Each scene shows the same named points in several views. A view is turned or mirrored, and shifted as a whole, has a little noise and may leave points out.

Scene 1
View 1
Z_405: [-25 -19  -6  10   9  15  18  13  25  10 -31  -1  -2  -9  19   7 -18   6
 -35  -6  -9   9  15  -4 -20  11 -17   7   2   9   0   7 -11 -10  -4  -5
 -10 -17   3   5  -6 -12  11]
Z_252: [-59  16  -1   3  12  16  11 -15  17  47 -15   0  15 -16   7 -23 -40 -10
 -22 -12 -23  -1  46  15  -5  17  -6  23  -5 -16  16  -9  54   0   5  17
 -29 -24  10   2   3  -7  -7]
Z_731: [-18  -6 -17  -3   3   6  17  13  20   4 -20   4  10  -8  25  11 -12  -1
 -37   3 -24   3  17   4  -6  16  -5   4  -4  -9   9  10   6 -16  23  -6
 -20 -22   1  10   4   6   5]
Z_663: [ -3 -28 -12  13   3   5  18   9  19 -13 -24  -6   0   0  26  11  -7   1
 -21   9  -9  10  -1   6 -19   3 -13   4   3   4   8  15 -13 -29  17  -9
 -16 -18   3  10   5   6   5]
Z_432: [-21   4 -17  -1   0  -2  16  -5  10   8  -8   2  19  -8  23  -5 -18 -12
 -11  12 -32  -1  20  20   4  13   6  11 -10 -27  25  10  41 -27  43   4
 -34 -26   8   8  18  19  -6]
Z_554: [-23 -14 -15  -4   8  15  20  29  32   2 -36   8   4 -16  24  26 -12   9
 -58  -6 -18   5  18 -14 -15  20 -17   2  -1   6  -7  12 -23  -2   4 -15
  -6 -20  -5   9 -10  -9  15]
Z_311: [ -8 -39  -6  26   4   4  19  -1  17 -10 -23 -15  -4   6  22   1  -8  -1
  -5   8  -5  17  -5  11 -27  -6 -15   4   6  12  12  13  -9 -32  11  -2
 -19 -14   9   7   8   5   4]
Z_473: [-34 -16   3  26   7   8  16 -28  10  18 -13 -17   2   3  13 -28 -28 -14
   9   4 -10  11  16  26 -21  -6 -11  18   0  -1  25  -2  38 -26  10  15
 -32 -16  16   3  14   1 -13]
Z_704: [  3 -54  -5  26   6  15  21  20  30 -21 -38 -11 -15   1  26  23  -1  10
 -30   0   6  20 -15 -11 -40  -4 -29  -2  14  34  -7  19 -55 -23  -8 -21
  -5  -9   0   6  -8 -11  19]
Z_209: [-20   5 -21 -10   1   3  18  11  18   4 -14   9  18 -13  25   9 -16  -4
 -36   7 -32  -3  21   9   4  21   2   6  -7 -24  14  10  24 -15  37  -5
 -24 -27   4   9  11  15   4]
Z_687: [-20 -19  -5  24   3   0  15 -23   7   7 -10 -16   4   4  20 -22 -22 -13
  12  10 -13   9   8  26 -17  -5  -7  12   0  -6  24   5  33 -35  21  10
 -35 -19  15   7  21  10 -13]
Z_593: [-36  -5  -3  13  10   9  14 -17  15  27 -16  -7   6  -7  13 -18 -30  -8
  -9  -1 -15   8  27  17 -12   6  -9  18  -2  -9  18  -3  34 -16  10  11
 -28 -19  10   5   8  -1  -9]
Z_702: [-19 -14 -11   9   5   7  17   4  19   7 -20  -4   6  -4  20   2 -16  -2
 -21   3 -19   7  14   7 -12   8  -9   9  -2  -5  12   8  10 -21  17  -2
 -21 -22   7   9   6   3   5]
Z_664: [-37 -10  -1  16   9  13  16 -11  21  25 -21  -8   3  -7  12 -14 -30  -4
 -15  -6 -10   8  24  11 -17   6 -13  17  -1   1  11  -2  22 -10   1   9
 -23 -17  10   3   2  -7  -3]
Z_942: [-37  12  -7   9   3  -2  12 -30   3  29  -1  -6  21  -3  16 -35 -33 -23
  14  10 -27  -1  30  38   3   6   7  21 -12 -33  35  -4  76 -25  38  22
 -47 -27  17   7  27  18 -23]
Z_733: [-28 -23  -2  18  11  14  17   0  24  14 -28  -9  -2  -5  16  -1 -22   2
 -23  -6  -5  13  14   3 -25   4 -18  12   6  13   4   3  -2 -14  -6   0
 -16 -15   8   4  -4 -11   2]
Z_70: [-25 -10 -10   7   5  10  18   3  20  10 -20  -2   7  -9  20   0 -18  -2
 -24   0 -18   8  18   8 -11   9  -9   9  -3  -6   9   5  14 -16  14   2
 -22 -21   6   6   4  -1   3]
View 2
Z_405: [  0   3  18  13 -11   3 -14  17  -7  12  18  -7   5   9 -29  -4   5 -18
 -11 -14 -13  -7   7  -2  -8   7  -4  18  -1   6  -7   1 -18 -16   7  -5
  -3  15  -7 -10   9  -2 -20]
Z_252: [  6  -8   6  31   8  10 -20 -13   6   6  28  16   4   1 -15  51 -16 -21
  -2  27   4 -19  -1 -11  19   6 -29  17 -14  -6  10  -3  13 -18  -3  17
   2 -20 -29  -9   7  -9  14]
Z_704: [ -2  20  29 -15 -24 -11  -6  44 -22  19   5 -15   8   6 -39 -47  21  -9
 -12 -46 -28   1  12   1 -18   0  22  11   5  15 -22   5 -34 -11   9 -18
  -7  36  32  -3  11   1 -46]
Z_593: [  7   0   7   4   2  -6 -14   0  -5   7  15  16   8  -5 -22  27 -10 -16
  -3  11  -3 -15   0 -15  19  -2 -10  12 -11   2   3   0   9 -19  -7  19
  -5 -15 -10  -8   6  -8   6]
Z_702: [  1   5   5  -6 -15  -8 -13   5  -7   4  18   5  10  -2 -21   0  -4 -24
  -7  -6 -15  -3   6 -10   1   1   2  17   0  10   3  -2   2 -19  -4  10
 -12   7 -10  -6   8  -1   0]
Z_663: [  0  11   6 -23 -23 -16  -7  18 -14   3  10   1  12   0 -28 -23   4 -19
  -8 -22 -24   3  10  -8  -9  -3  15  17   0  16  -3  -1  -5 -18  -4   5
 -16  17   3  -3  13   1 -13]
Z_664: [  7   2  15   8   3  -2 -14   7  -5  13  17  10   8  -2 -24  22  -6 -14
  -4   6  -3 -16   1 -11  13   1  -7  10  -8   3  -3  -2   0 -16  -1  11
  -1  -8  -5  -9   7  -7  -6]
Z_473: [ 11   7   9 -14   7 -20  -9   4  -9  11   9  29  16 -17 -23  26 -12 -10
   1  12   0 -19  -2 -19  31  -7   2   4 -20   5  -5   1  16 -16 -10  22
  -6 -24  10  -8   6 -16   2]
Z_733: [  0   4  23  12  -7   2 -16  22  -9  17  17  -4   3   6 -32  -1   8 -14
  -8 -13 -13 -11   7  -6  -4   6  -1  12  -3   3 -11   5 -20 -15   7  -6
   2  12   4  -7   7  -2 -25]
Z_687: [ 10  12   3 -30  -6 -27  -8   5  -9   5   7  27  19 -17 -21  16 -12 -15
  -2   9  -7 -10  -2 -18  22 -10   8   7 -14  10  -1   2  21 -19 -16  25
 -12 -19   6  -5   9 -11   5]
Z_311: [  3  15  12 -28 -16 -23  -5  23 -18  10   6   8  16  -6 -27 -16   4 -13
  -5 -21 -17  -4   5 -10   5  -6  19   9  -7  14 -10   4  -4 -16  -5   6
 -11   8  17  -5  10  -6 -17]
Z_432: [  6   0 -16 -19 -19 -16 -13 -13  -1 -11  19  17  15 -10 -13  12 -16 -33
  -5  10 -14  -3   7 -14   6  -6  -2  22  -5  10  18  -6  27 -25 -18  29
 -21  -6 -29  -3  11   0  29]
Z_731: [ -2  -2  -9  -4 -26  -2 -16  -6  -2  -7  23  -2   6   6 -18  -4  -5 -32
  -9  -5 -22   4  12  -6 -13   2  -3  29   4  10  18  -7   5 -23  -4  14
 -18  14 -34  -4  12   9  12]
Z_70: [  3   3   4   0 -14  -4 -14   4  -4   3  20   4   9   1 -21   4  -4 -22
  -7  -3 -15  -5   5  -7   1  -2  -3  19  -4   9   5  -2   2 -17  -1  11
 -10   7 -14  -5  10   0   2]
Z_209: [  2  -3 -11  -5 -28  -6 -14 -10   0 -12  27   3   8   2 -16   2 -10 -36
  -9  -2 -22   1  10  -6  -9   1  -6  32   3  10  21  -7  13 -23  -9  19
 -20  11 -39  -3  12   7  20]
View 3
Z_704: [-21   3 -34   7  25   1 -16  48 -38  -2 -26  17  26  35 -43  26 -20  14
  -5  -3 -21 -10  33  -8  18 -20   1   9  12  10   0  -3 -22 -23 -17   0
 -22 -25  23  28   8  12  -3]
Z_733: [ -4  -7 -21  10   9  18  -4  27 -23  -6  10   7  21   8 -15  21   6   0
   5   0  -5 -13  20  -3   9   6  -4   1  26  11  -5  -2   9  -1  -8 -16
  -8 -20 -12   6  -1  -7  -2]
Z_473: [  8   9 -14  17   6  22 -14   1 -16 -17  27  -8  -1 -27   8   5  24  10
  -5  -7 -19  -5  10   6  -5  33 -17 -11  21   1  -8  -4  37   8  -3 -19
 -15   2 -25   1  -5 -12  12]
Z_702: [  5   9   4   9  -3  19   1  24  -9   1   9   6  13  -9 -10   5   8   0
  -2 -11   0 -13  19   1   8   3 -12  -4  21   5   2 -10   7   5 -10  -2
  -9 -13 -11  -3  -3   1   1]
Z_664: [  5  -5 -11   9   3  23  -2  17 -15  -9  23   3  16 -10  -3  13  17   0
   7  -1   0 -12  13  -1   4  21 -10  -6  27   7  -4  -5  23   6   0 -19
  -3 -13 -26  -5  -3 -14   0]
Z_209: [ 16  17  31   1 -21  25  17  25   5  16  13  10  13 -23  -3  -7   9 -14
   1 -18  21 -21  21   3  14  -4 -14  -8  23   3  11 -15   1  15 -18   8
  -5 -10 -17 -15  -7   4   1]
Z_593: [ 12   2  -3  13  -2  27  -3  10 -11  -6  29   0   8 -24   5   8  20  -1
   3  -7   0 -12  11   4   0  24 -15 -10  28   6  -2  -5  28  13  -2 -17
  -5  -4 -29  -7  -6 -12   4]
Z_432: [ 20  25  28   6 -17  28   6  10   8  10  23   1  -2 -40   8 -13  18  -5
  -8 -20   6 -14  16   9   7  10 -19 -13  19  -3  10 -17  18  18 -16   4
 -10   4 -22 -12 -11   0  10]
Z_663: [ -2  17  -6   7   8  12  -8  31 -16   4  -7  10  10   1 -20   6  -2   6
 -10 -14 -12 -12  23   1  13 -10  -8  -1  14   2   4  -9  -6  -4 -22   4
 -17 -12   4  11  -1   9   5]
Z_405: [ -1  -8 -12   6   6  17   1  35 -25   1   3  14  29  11 -21  20  -1  -4
   8   0   4 -16  22  -6  12  -2  -4   3  28  14   0  -3  -1  -5  -7 -10
  -4 -21  -8   3   1  -7  -7]
Z_554: [ -1  -9   3  -1  -4  16  15  50 -17  11  -4  24  39  19 -28  19  -6 -13
  12  -3  20 -22  30  -9  23 -20   0   9  29  14   6  -4 -20  -2 -13   2
   3 -34  -4  -2   1   1 -14]
Z_70: [  5   7   5   5  -4  21   2  23 -10   2  12   8  14 -12  -5   4   8  -4
   1  -7   5 -15  17  -1   7   6 -10  -5  25   5   3  -8   9   9 -10  -3
  -4 -13 -16  -5  -4  -5   0]
Z_942: [ 25  15  17  11 -15  35   1  -8   7  -7  47 -11  -7 -53  25  -8  36   0
  -2 -12   3 -10   4  10  -7  38 -22 -18  26  -1   4  -9  49  26  -2 -17
  -4   9 -44 -21 -12 -18  11]
Z_687: [ 10  21  -4  15   4  22 -13   3 -11 -12  22  -7  -7 -30   5  -1  16  10
 -13 -13 -23  -6  12   9  -3  23 -18 -16  16  -3  -1  -9  30   9 -11 -10
 -19   8 -16   3  -6  -4  15]
Z_731: [  7  11  16   3 -12  20  11  30  -6  11   7  12  17  -8 -13   1   6  -9
  -2 -15  13 -19  23   0  13  -8  -7  -1  24   6   9 -11   0   7 -15   3
  -5 -13 -10  -8  -4   3  -1]
View 4
Z_252: [ -2  12  27  28 -18 -26   2   3 -26  23  -7  -5  27   3 -20  43   9 -20
  -4  -7 -35  17  -8   0  -4  29  16  11  21  18   7 -29  -5 -52 -24  -3
  18 -18  29  -2  27 -20  62]
Z_405: [-13  30  11  16   5   7 -11   4 -20  -4  -1 -10 -14 -19  -3   8   6   3
 -11  -8   2   4   3 -24  24  10  -5  22   9  21  -6 -16   8 -16 -36   0
  -6 -13  23 -11  23 -28  19]
Z_942: [  3   0  33  20 -10 -32   4  -8 -21  23 -16   7  38  27 -47  36  18 -18
  -5 -15 -38  19  -8   9 -12  48  -9   3  13   0  12 -22 -22 -39  14  -2
  22  -8  10  18  33  -6  72]
Z_704: [-19  44   8   6  22  27 -12   4 -13 -25  -1 -10 -45 -25   3 -25   3  23
 -11 -17  28  -1   3 -47  34   5 -23  32   2  16 -19  -6  13  24 -38  -7
 -24  -1   9 -24  20 -25 -16]
Z_70: [-10  18  16  18   5  -2 -11   0 -19   1  -1  -2   1  -3 -20  21  13   0
 -14 -12  -9   8   2 -15  15  23 -11  15  10  11   6 -15   0 -18 -16   5
   5 -14  22   6  27 -20  35]
Z_687: [ -4  13  30  10   5 -17   3  -8 -11   9 -16   5  13  17 -37   6  13   0
  -5 -22 -17  18  -7 -13  -3  43 -23  11   4  -2  -2 -15 -17  -6  11 -10
   2   4  -4   2  29  -5  41]
Z_663: [-11  22  13   6  18  13 -12  -1 -13 -12   0  -1 -18  -6 -20  -3  12  12
 -16 -18   9   3   6 -26  24  21 -27  18   4   6  -2  -5   1   7 -11   7
  -8  -5  10   2  29 -20  15]
Z_432: [ -6   6  11  15   9  -1 -17  -4 -16   3   2   5  12  12 -36  28  23   2
 -16 -14 -13   6   6  -5  12  34 -24   2   6   1  19 -12  -7 -20   5  20
  10 -12  20  25  32 -14  47]
Z_311: [-10  26  21   6  17   7  -7  -5 -13 -10 -10   1 -16  -1 -21 -12   9  13
  -9 -22   6   6  -2 -25  16  26 -28  21   4   4  -8  -9  -4   9 -10  -5
  -9   2  -1  -7  28 -15  15]
Z_702: [ -9  22  13  15   7  -1 -12  -1 -19  -2   0   0  -2  -3 -22  14  12   4
 -12 -15  -5   5   2 -18  18  23 -17  15   8   9   2 -12  -2 -10 -12   6
   0  -9  16   3  28 -19  33]
Z_593: [ -4  17  27  17  -3 -18   1  -2 -18  13 -10  -1  13   6 -23  21   8  -9
  -5 -13 -21  16  -7  -8   2  31  -3  15  12  10   0 -22  -8 -25 -12  -6
   7  -7  13  -2  27 -14  46]
Z_209: [ -7   6   6  17  10   5 -24  -1 -18   1   9   3   9   1 -26  33  21   3
 -23 -11  -7  -1  12  -4  19  24 -21   2   9   8  22 -12   2 -24  -3  24
   6 -19  32  29  31 -23  46]
Z_731: [-11  15   6  16  12  11 -20  -1 -18  -4   5  -3  -3  -7 -18  22  18   6
 -19 -10  -2   0   9 -13  23  18 -20  11   7  11  12 -10   3 -18 -14  18
   1 -15  28  14  29 -25  35]
Z_554: [-16  27   0  20  13  21 -24   8 -22 -13  14 -13 -22 -28   3  16  13   9
 -19  -4   8  -4  14 -25  36   0  -7  20  11  27   5 -14  17 -18 -45  17
  -9 -21  41  -3  24 -34  17]

Which points are out of place in each view (at most two, in the order of its rows)? Write - if all are in place.
view 1 | Z_942
view 2 | Z_733, Z_731
view 3 | -
view 4 | Z_432

Scene 2
View 1
Z_56: [-31  21  34  32  33 -21 -21  13   7  -4  27  11  12  -9  18  -1  -6  19
   1   4   9  -7  17  -1  -1   0 -16   8  17  51  16   2  -5  -2   0 -25
  12  13 -32  -6 -24  12  18]
Z_579: [-20  23  26 -26  -6   4  -8 -11   0 -12  15 -11  -1  21  16   4  11  20
  11   8 -34  -6  -3  11  19 -11 -22   8   7  41 -14 -18 -11   6 -15 -25
   1 -12  -1 -10  16 -19 -10]
Z_634: [-26   6  19  15  15  -9 -14   4  -2   5  28  15   2  -8   6   5   1  21
  -3  13  12 -13   3   2  11   0 -15   3  15  40  15   0   1  -9   0 -20
  13  -1 -17  -1 -19   0  14]
Z_263: [-21   8  18  -4  -9   3  -7  -2 -13  12  37  -5   3  -4   8  -4  15  11
  -4  15 -10 -25  12   2  18   9 -17  11   2  36   0  -4  14   5 -14 -22
  -3 -11  -9   9 -12 -12   0]
Z_961: [-18  13  20 -16  -2   4 -12 -16   3 -10  10   6  -2  19  10  12   6  27
   5  10 -19  -1  -8  12  16 -14 -22   0   9  40  -5 -18 -13  -4  -8 -20
  10  -9  -5  -7  13 -16  -1]
Z_777: [-24 -11   6  20  15  -4 -17  -4   1   7  26  35   0 -13 -10  20  -5  32
 -10  14  26  -8 -14   5  15   0 -16 -12  18  35  26   4   0 -24   9 -16
  23  -1 -10   0 -23  -3  24]
Z_797: [-25  28  35  -1  13  -7 -16  -5   8 -16  12  -1   4  16  19   6  -2  24
  11   6 -18   2   3  10   6 -16 -23   5  11  50  -3 -13 -19   1 -10 -21
   7   3 -19 -13   7  -3   3]
Z_516: [-31  32  41  18  27 -15 -17   5   9 -12  19  -1   9   6  23  -3  -2  17
   8   4  -8  -7  16   3   2  -8 -20   9  13  51   3  -5 -10   7  -6 -26
   7   7 -27 -10  -8   5   6]
Z_80: [-17 -13  -4 -10  -4   9 -11 -15  -2   4  18  28  -9   2 -14  26   2  35
 -10  16   7  -7 -26   7  21  -5 -16 -12  10  30  12  -7  -1 -23   5 -16
  19 -10   6  -1  -7 -16   9]
Z_239: [-22  40  41 -26 -17   3  -2  -1 -12  -5  30 -45   6  19  38 -20  25  -1
  17   4 -58 -21  31   6  15  -3 -23  30  -4  46 -32 -20   4  32 -32 -31
 -21 -14 -11   0  17 -18 -22]
Z_339: [-23 -14   2  17  11  -3 -16  -4  -4  12  30  33  -3 -11 -13  18  -1  30
 -14  19  25 -11 -15   5  18   5 -14  -9  16  35  25   4   0 -24   9 -15
  21  -3  -7   1 -26  -5  20]
Z_836: [-24  19  27  -2   5  -3 -12  -2   3  -5  18   0   3  11  15   4   5  20
   5   9 -16  -9   5   5  10  -7 -21   6  11  44  -2 -13  -7   0  -9 -22
   7  -1 -11  -6   3  -8   2]
Z_426: [-28   2  19  23  26 -12 -20   0   6  -3  20  28   5  -5   1  14  -8  31
  -3  13  15  -5  -5   2   8  -4 -15  -5  19  44  21  -1  -6 -16   7 -18
  21  10 -18  -5 -19   4  22]
View 2
Z_579: [ 39 -24  -4 -29 -11  -9   9 -11 -10  -3  10  -1  24   9  13  33   2   3
 -10  17 -17  13  -6  24  -9  -9   2 -22   0  23 -21 -10  36   6 -20   0
   3 -28 -12  16   3  -5 -11]
Z_263: [ 16 -20  -1 -26   8 -12   0 -10 -10  10 -11 -15  11   8  -2  15  12   4
  15   1 -13   0   8  -4 -14   6   4 -18  13  20   0  -9  21   4  -6   6
  13 -20 -15  16  -1  -3 -27]
Z_80: [ 20 -11  13 -39   1 -14  10  -3  -3   5   2   0 -10  13   7   4  15  24
  12 -13 -19  39  -3   6 -37 -10 -14 -15 -16  26   7  26  12  10 -18 -15
   4 -15 -19 -13 -39   8 -12]
Z_339: [  5   4  14 -29   6 -26   7  11   1  19 -10   0 -20   9  -8   1  24  24
  21 -18 -17  33   7  -6 -31   4 -15  -8   3  22  24  25   4  21  -5 -17
   8 -12 -10  -2 -36  10 -17]
Z_836: [ 26  -7   0 -24 -10 -16  11   4  -6   9   4   1  13   5   3  26  13   8
  -6   9 -15  13  -2  15  -8   2  -2 -16  14  24  -5  -3  27  19 -13  -7
   9 -27  -6  20  -4   1 -13]
Z_426: [  8  10  10 -21  -4 -27  14  23  -2  26  -3  11 -10   1 -13  17  26  24
   1 -10 -20  28   1   5 -15   9 -13  -7  24  21  19  24   8  39  -9 -20
  11 -19  -4  10 -24   8 -10]
Z_634: [  9  -1   4 -22  -2 -23   6  12  -3  22  -7  -1  -5   4 -10  14  22  15
  11  -7 -18  17   7  -1 -14  10  -8 -11  23  20  16   9   8  25  -6 -11
  12 -18  -9  16 -16   4 -18]
Z_961: [ 35 -12   4 -26 -16 -14  15   6  -8   4  12   7  17   5   8  31   9  10
 -17  14 -19  22  -6  26  -6  -5  -2 -19   6  24 -13   2  28  21 -21 -10
   5 -26  -8  13  -4   2  -5]
Z_239: [ 41 -39 -21 -18  -9  -2   1 -23 -17  -3   2 -18  48   8  10  45  -1 -18
 -11  29 -10 -21   0  23  11   0  20 -24  17  20 -32 -44  49  -1 -16  18
  10 -30 -11  38  36 -13 -24]
Z_56: [  4  10   1  -8  -8 -27  10  28  -5  34  -4   8  -4  -4 -17  24  28  17
  -4   1 -17  12   9   3   3  21  -8  -6  46  20  16   7  10  46   0 -14
  15 -21   4  31  -4   3 -14]
Z_516: [ 19   1  -2 -11 -11 -21  12  17  -5  20   1   5  10  -4  -8  32  20   9
 -12   8 -16   7   0  13   6  12  -2 -13  37  19   1  -2  20  36  -9 -10
  13 -24   1  31   3   0 -12]
Z_797: [ 36  -5  -2 -23 -22 -17  20  11  -9   6  16  13  16   2   8  37   8  12
 -23  13 -22  25 -10  32  -2  -5  -6 -16  12  23 -17   2  31  28 -23 -16
   1 -30  -3  19  -5   2   0]
View 3
Z_836: [ 12   6 -10  -3   2  -8 -14   8  25   1 -46   8 -13  15 -18  -1  -1  -2
  -5 -11  -2  -8  -2  11  21  19   5  14  -7  -7  -2  -5  -5   4  10   7
   2 -20  -5 -16   3 -26   2]
Z_797: [ 14  -3 -12  -4   3 -15 -20  20  24  -1 -58  15 -10   7 -18  -4  -6 -11
  13 -21  -3 -15  -1  20  23  17   7  13 -10  -6  -4  -4  -7   7  12  15
  -2 -18  -6 -15   5 -23   1]
Z_263: [  9  15  -1   1   6  -5  -6 -16  24   4 -30   0 -25  21 -24   3   4   9
 -27  -1  -1  -1  -3  -6  14  21   2  15   1  -9  -1  -8  -6  -2   4 -12
  17 -22   3 -16 -13 -26   2]
Z_80: [ -3   4  -3  -4  -6  10  -4  12   2 -19 -10   2  -9  17  10   3  15  -3
 -18  11  21  25  10   5  12  13  19   5 -16  -6  -2 -15  -5 -11   5 -11
 -20 -14   0 -12  26  -1  10]
Z_634: [  9  11 -17  -2  -3  -8 -14   2  17 -17 -21  -5 -23   8  -8  -4 -13   6
 -20  -5   7   4 -14  20  16  11  25  23   1  -5  -4 -19   0  -3   0  -6
   7 -18  -6 -11  -4 -11   3]
Z_56: [ 17  13 -28  -2  -4 -20 -24  10  27 -14 -34  -9 -30  -2 -19  -6 -38   6
  -8 -21   0 -11 -26  36  19   8  32  34   2   1  -9 -23   3   3   6   5
  12 -21 -13  -9  -9 -14   1]
Z_516: [ 19   6 -21  -1   4 -20 -22  12  31  -2 -53   3 -19   5 -22  -4 -20  -3
   2 -24  -7 -20 -17  30  22  16  14  24   1  -4  -4 -12  -3   6  10  11
  10 -24  -9 -16 -10 -21   0]
Z_339: [  3  10 -15  -4 -13   2 -11   3   5 -28  -4 -10 -23   9   9  -1  -7   5
 -29   7  21  26  -8  18  13   9  35  18  -8  -5  -2 -30   3 -10   0 -17
  -9 -13  -6 -10  15   3   8]
Z_426: [  9   7 -25  -5 -11  -8 -18  16  14 -26 -20  -2 -20  -1   3  -3 -23   2
  -8  -9  14   6 -15  33  16   6  41  26  -5   0  -3 -27   2  -4   4  -1
  -4 -12 -12 -10   8   0   7]
Z_579: [  8  -2   0  -3   6  -2 -11  12  21   3 -50  18  -2  19 -16   3  15  -9
   7  -7  -2  -8  10   3  21  23  -3   3 -12 -11  -1   1 -11   5  10   9
  -9 -18   1 -17  11 -23   5]
Z_777: [  4   9 -16  -4 -13   0 -13   9   6 -29  -5  -9 -21   7  10  -3 -12   3
 -23   1  22  21 -11  24  14   8  40  21  -7  -1  -5 -28   2 -10  -1 -11
 -11 -14  -5 -10  15   4  11]
View 4
Z_777: [-18   4  13   2   9 -30 -11  -9  17 -11 -24 -22   0  16  -7  20  -6 -13
   2  -6  10  30  10 -43   1  -7   8  -8  10  -7   5 -10 -18  13   2  -6
  12   9  38  -2  -3  22  -1]
Z_579: [  4   9  19  33 -17  17  -5  -8   0   1  16  17  -8  21   2  15  24  13
   4 -13  12  -9 -11  -8  11  -2  10  10  -9 -11 -10   5  -2  -9  24  19
 -30  24  -5 -10   1  -5 -10]
Z_961: [ -2  12  23  30  -9   6  -8  -7   7  -4   3  12  -3  22   0  14  15   6
   0 -12  16   3  -7 -11   9  -1  13   4  -9 -14  -9   5  -5  -1  20   8
 -23  24   7 -14  -4  -1  -9]
Z_797: [  7   6  25  36  -8  12 -11  -7  21  -1   6  14   7  24  -5  19  18  -2
  11 -10   4   9  -1 -13   7   9   9  12 -22 -11  -7  12  -2  -6  23  16
  -6  20  15   3  11   0  -1]
Z_263: [ -6  -3  -4  17  -9   1  -6 -10  -2  -2  10 -12 -19  11  -5  22  18   1
  25  -6  -4   3   7 -36   4 -17   0   9   4  12  -5   3  -6 -14  20  29
   1  -2   3  25   2   5  -3]
Z_80: [-18  13  17   3   1 -21  -7 -10   1 -13 -16  -8  -8  16   1  13  -1   2
  -9 -10  25  19  -1 -28   5 -15  14 -11  18 -14   0 -11 -16  13   6  -9
 -16  22  20 -23 -13  10  -9]
Z_239: [ 15   5   3  50 -32  40  -2  -8 -10   7  44  21 -24  19   4  18  44  22
  30 -13  -3 -30  -6  -1  14 -14   3  24 -19   5 -19  18  10 -32  36  52
 -34   8 -34  17   7 -18  -8]
Z_56: [  1  -6  11  27   4  -4 -14 -10  33  -2  -5 -11   9  19 -17  27   8 -19
  25  -3 -11  25  16 -35   1   7  -2  12 -20   6   1  11  -3  -4  14  24
  30  -1  34  33  18  14   7]
Z_516: [  6  -4  12  34  -6  10  -9  -9  28   1   5  -2   9  23 -11  26  15  -6
  23  -5  -8  13   8 -23   4   9   2  17 -26   0  -5  14  -1  -7  21  27
  12   7  20  22  16   3   2]
Z_836: [  2   6  14  31  -9   7  -7  -9  11  -3   7   7  -3  18  -4  20  17   0
  13  -9   7   7   0 -18   7   0   5  10 -12  -4  -8   6  -4  -5  19  17
  -9  13  10   5   6   1  -6]

Which points are out of place in each view (at most two, in the order of its rows)? Write - if all are in place.
view 1 | -
view 2 | Z_961, Z_797
view 3 | Z_579
view 4 | Z_263
